Points, in no order, along strands that fork, close into loops and pass close to each other.
Points whose rows are less than 102 apart are linked; no others are. Some points are linked to none.
(600): -37 -25 43 -28 -14 -27 0 -25 -4 27 -10 -33 15 -50 38 -17 24 18 -6 -47 -37
(58): -15 13 31 -1 -83 11 18 -3 -22 -36 -9 64 18 39 29 20 5 -63 -14 -29 77
(572): -1 -11 50 13 6 40 7 51 17 -46 -45 60 -18 26 39 -52 6 -9 4 55 33
(85): 24 -9 -2 -2 -13 -11 -15 3 -57 45 40 -13 62 42 -26 71 -17 -52 -18 -42 0
(432): -3 47 3 12 -5 1 17 -48 18 43 40 8 -25 -14 -7 36 0 -12 -23 0 3
(500): -13 -6 -39 -4 42 -35 -27 -13 37 36 15 -34 9 -26 -54 16 -21 20 -15 9 8
(978): 10 33 6 3 8 7 0 14 -19 -49 -32 12 4 40 11 1 -10 -31 22 -8 -3
(253): 23 43 -21 17 -5 7 -18 8 -20 -25 20 46 2 45 -41 51 -20 -61 -8 21 43
(319): 15 31 -19 -16 18 -41 -18 -25 -49 5 36 -28 -22 -10 -14 44 -10 -13 15 -16 -20
(227): 41 30 12 5 43 -24 19 -25 -30 -24 -9 -35 -64 -30 23 -41 1 11 15 21 19
(939): 31 46 17 13 -13 14 24 -53 -22 35 27 -14 5 1 0 35 -10 -33 -13 -42 -4
(492): 38 4 11 23 35 31 14 -18 21 -12 -14 5 -16 -1 -15 -12 -25 -22 -5 33 7
(996): 1 39 -24 17 -52 42 -3 16 -37 -37 8 27 25 63 1 48 -22 -57 -3 -7 38
(166): 42 -15 -46 -5 45 -27 30 -26 -3 28 -10 7 -69 -13 30 -51 25 95 44 19 4
(244): 8 -27 -47 -36 50 -38 -39 -8 6 44 48 -30 25 -10 -54 13 -27 -16 -15 5 -27
(133): 21 28 -42 0 70 -17 -2 -2 -33 -28 -10 -1 -20 36 -34 18 -20 -4 33 4 -17
(898): 3 21 -36 0 -30 4 -4 28 22 -39 -15 -20 16 -29 -49 -25 21 10 10 17 -24
(870): -34 12 -9 1 -33 44 1 35 75 -13 -27 33 14 15 -2 -18 11 14 -1 27 10
(657): -3 -48 -37 -35 33 -22 -31 40 -23 49 46 -65 33 -11 -40 -13 -22 2 7 -2 -62
(7): 1 12 -22 -8 -37 31 -1 12 -8 -55 -14 8 -3 -17 -37 -4 12 -18 -1 38 -7
(895): -24 -19 65 34 -14 24 6 -17 22 -16 -27 61 13 1 -5 11 -7 -2 -36 7 43
(229): 5 33 -36 31 45 14 -17 21 -34 -32 3 30 7 43 -52 30 -24 -31 10 23 -4
(354): -11 -13 10 6 0 5 -7 -4 33 7 -11 -12 18 24 12 -5 -20 5 4 -59 -18
(987): -5 17 66 51 10 20 -1 70 8 -62 -5 64 -14 18 32 -16 -15 -20 -8 64 55
(90): 46 -11 24 30 -9 19 12 -8 -3 -3 -6 32 40 51 -11 36 -40 -48 -36 11 57
(859): -7 -1 16 -18 -8 -47 12 -46 -8 9 -3 -37 -28 -59 29 -23 -3 29 -13 -25 -22
(4): -13 -20 -28 -20 25 -5 -9 -36 17 60 18 -49 -1 -37 -9 38 -27 31 -19 -4 -21
(684): -6 25 40 37 -28 39 2 41 -4 -64 -12 55 -8 38 31 9 -11 -38 -17 26 66
(617): -44 -32 -28 -1 26 -11 -25 3 4 76 52 -71 30 -37 -18 60 -23 30 -37 -25 -32
(650): -21 3 9 -30 -36 24 9 -9 -16 -41 -39 31 -8 -3 38 -33 30 -12 23 -8 -23
(347): -1 -14 -17 -24 -89 29 -41 31 -11 -51 15 -27 46 33 17 10 -13 -4 9 -31 -10
(339): -22 -36 34 -37 -59 0 -21 15 -3 19 1 -22 59 -18 11 34 7 -3 -10 -39 -31
(481): 40 -38 10 -50 8 14 9 -11 12 -11 -38 -5 1 -2 8 -23 -3 -8 17 10 -35
(208): -30 12 30 7 -68 30 -19 15 -4 -77 -27 44 -1 30 45 -6 10 -41 -8 -3 71
(1007): 11 -8 45 -10 2 46 17 -2 -33 -51 -45 56 1 45 49 31 -1 -51 4 0 37
(947): -5 35 35 -7 21 -23 9 -46 7 -1 -16 10 -35 -21 48 -68 11 -7 12 -24 0
(567): -54 -30 43 -20 -52 -11 -10 19 0 16 -6 -21 46 -36 35 -1 27 32 -4 -64 -43
(827): -25 0 60 42 37 21 30 -41 19 11 -13 60 -44 -18 46 -29 -2 9 -26 15 27
(808): 4 -9 30 39 33 -13 44 17 5 -17 -33 32 -62 -6 28 -82 60 48 31 43 30
(861): 2 5 47 15 -56 12 18 -47 26 43 10 27 36 7 34 7 11 -46 -37 -41 26
(582): -5 28 32 53 28 12 36 24 -19 -45 -32 37 -68 3 32 -45 37 23 18 40 6
(950): 16 -19 -44 -17 -15 39 -18 13 -44 -31 3 -17 32 24 -33 35 -17 -29 19 -7 -40
(831): 2 -17 -14 -27 41 -45 -14 -21 -19 55 19 -62 -17 -44 5 22 -24 83 6 -10 -24
(727): -33 -44 -94 -28 60 -50 -21 17 -1 78 45 -70 25 -40 -39 -15 -2 63 17 25 -36
(967): 22 -30 1 -50 -21 1 -8 7 -20 15 -10 -37 12 -13 7 -5 7 -6 25 -6 -65
(334): 18 -21 -81 14 53 -38 -7 12 1 10 10 -51 4 -12 -65 -43 9 25 18 31 -9
(365): 15 -7 -17 21 69 -32 -17 -19 6 -4 24 -17 -30 -17 -65 13 -26 14 -14 41 22
(927): -21 -47 -27 -29 42 -42 -17 32 -10 81 32 -82 2 -46 22 1 4 85 -5 -8 -41
(526): -7 -18 -39 -31 -63 28 -34 54 -15 -25 21 -27 56 19 -19 11 -19 -12 17 -19 -50
(712): 8 14 -29 20 13 16 34 0 63 16 -4 -29 -20 -41 -30 -42 19 28 -13 37 -2
(924): 21 45 39 25 30 28 34 18 -18 -57 -24 33 -51 11 48 -39 20 -32 18 31 14
(715): 44 -21 7 -9 16 15 19 13 13 -32 -46 7 -29 4 0 -41 16 -1 15 45 -2
(3): -9 1 -14 -1 -41 -13 -17 -3 5 -8 19 8 28 6 -46 59 -6 -27 -18 -1 10
(921): -31 -13 3 -31 6 -15 -27 36 14 63 41 -52 32 -13 -3 34 -5 23 -7 -38 -49
(786): -4 2 -46 10 -43 15 12 40 40 -30 -18 -13 10 -6 -14 -41 43 42 30 -2 -9
(210): -37 14 25 -10 -40 20 1 -25 -3 -10 -10 32 3 -6 45 -29 17 -48 8 -60 -15
(557): 28 19 -20 0 33 20 12 -53 9 36 38 -8 -33 -12 -22 33 -37 2 -26 26 7
(371): -14 -1 46 32 36 12 35 -36 55 26 -15 14 -35 -37 28 -37 -9 30 -29 40 19
(78): -31 -4 87 30 4 24 28 -17 4 -10 -18 85 -24 -19 28 5 3 -17 -34 34 33
(182): 25 10 3 -12 -56 -26 -15 13 -44 6 13 1 53 53 -9 55 -18 -55 -9 -48 37
(214): 35 -9 39 -3 -4 10 -6 -19 -25 -17 -26 37 30 54 24 36 -24 -55 -13 -38 42
(891): 2 18 -5 -5 46 -21 13 -44 1 2 -5 11 -64 -15 20 11 -16 59 6 13 3
(550): -33 -44 -20 -13 3 0 -33 17 -26 60 57 -46 64 -9 -59 61 -27 -10 -25 -5 -31
(844): 13 3 3 39 19 4 25 8 63 15 -8 -1 -48 -30 0 -51 25 46 -9 60 28
(391): 2 15 -43 14 -42 12 -36 4 -3 -15 32 21 25 36 -69 44 -25 -43 -20 24 31
(114): -5 13 -3 -27 -58 28 -23 22 41 -40 -3 40 26 18 16 2 -2 -30 -1 9 17
(72): 17 0 17 -1 -32 -5 1 -45 3 63 29 -5 36 17 17 40 -3 -32 -26 -55 1
(612): -29 -1 -10 -28 -86 26 -33 25 29 -2 9 16 49 32 25 22 -6 -11 -8 -27 14
(905): -7 -13 4 -43 -49 -4 -13 5 -27 7 12 14 27 2 -11 60 6 -16 -2 -27 -22
(152): -9 -27 -30 8 -2 -7 -20 -19 -39 57 54 -21 62 12 -52 49 -34 -49 -28 -24 -13
(88): -13 39 51 -1 -8 11 16 2 -17 -52 -28 65 -31 5 54 -47 26 -71 12 8 31
(696): -19 15 -24 -5 -3 -10 -20 33 44 13 19 -28 40 3 -11 5 3 17 12 -27 -35
(307): 4 -19 29 -1 1 23 18 24 45 -25 -42 45 -22 -8 27 -64 24 3 20 48 12
(186): 21 -4 -14 2 75 -21 37 -12 -3 6 -17 16 -79 -11 23 -28 9 77 8 48 21
(440): -18 -43 -59 -14 30 -33 -22 25 11 56 38 -92 32 -50 -46 -21 -1 31 -11 11 -35
(633): 8 -25 -20 -26 11 -51 -9 38 -31 29 17 -66 -3 -20 13 -38 28 44 30 -22 -62
(909): -26 33 45 6 4 4 7 -35 2 -10 -22 40 -22 9 62 -56 5 -53 13 -41 9
(840): 28 7 -47 -1 30 -54 7 -14 -27 8 6 -47 -46 -37 -9 -29 20 55 24 17 -15
(881): 3 -8 -54 -12 7 -36 -5 42 4 20 11 -40 8 2 -25 -17 21 48 32 -21 -50
(293): 12 32 -9 42 12 2 22 27 -11 -42 -37 5 -32 22 -3 -46 42 34 40 8 6
(779): 24 -12 -8 -10 15 -41 22 2 -25 13 -20 -39 -29 -13 15 -46 55 56 39 -17 -26
(1008): 31 31 39 28 32 10 25 -30 -21 -16 -9 -17 -49 -20 13 -11 -17 -9 -12 31 18
(378): -16 -7 -5 -2 24 -12 16 -29 27 18 -24 7 -27 -16 16 2 7 67 20 -26 -25
(552): 24 -1 60 38 -10 15 7 -9 19 -17 -1 26 2 16 -11 36 -24 -33 -38 27 60
(724): 32 6 -2 23 39 22 6 -37 -12 6 17 6 3 15 -49 37 -42 -33 -27 25 14
(680): -21 -18 44 17 2 21 11 -32 26 4 -31 8 13 -2 5 2 -4 9 -14 -23 4
(566): -32 -12 -23 3 -36 25 15 21 68 11 -35 3 16 -12 1 -32 47 43 -2 -11 -22
(110): -28 -7 7 -25 -114 16 -17 3 2 -17 16 44 45 48 37 30 11 -39 -7 -42 66
(510): 22 1 -50 23 49 -25 2 4 -8 -10 3 -20 -34 -17 -55 -18 11 31 9 54 3
(889): -6 20 -29 6 37 -40 -29 12 -34 -16 10 -16 3 10 -29 31 -16 2 21 -32 -15
(420): -12 9 13 -35 -1 -14 10 -24 3 -7 -17 26 -26 -6 28 1 20 21 33 -25 -46

A piece is two or more points that can be reached from each other along the links. Count, over all rows, the pieces, the separate loops (a circle has one, a figure eight two, a Y none), the forks (points with three links) and the tips (points with one).
pieces => 4
loops => 1
forks => 12
tips => 18

A fork is a point with three links, a tip a point with one. Leave the first point through the second and follow the links. Name the first fork or tip that comes.
(166); (186) => (909)
(859); (600) => (253)
(307); (572) => (612)
(612); (110) => (715)
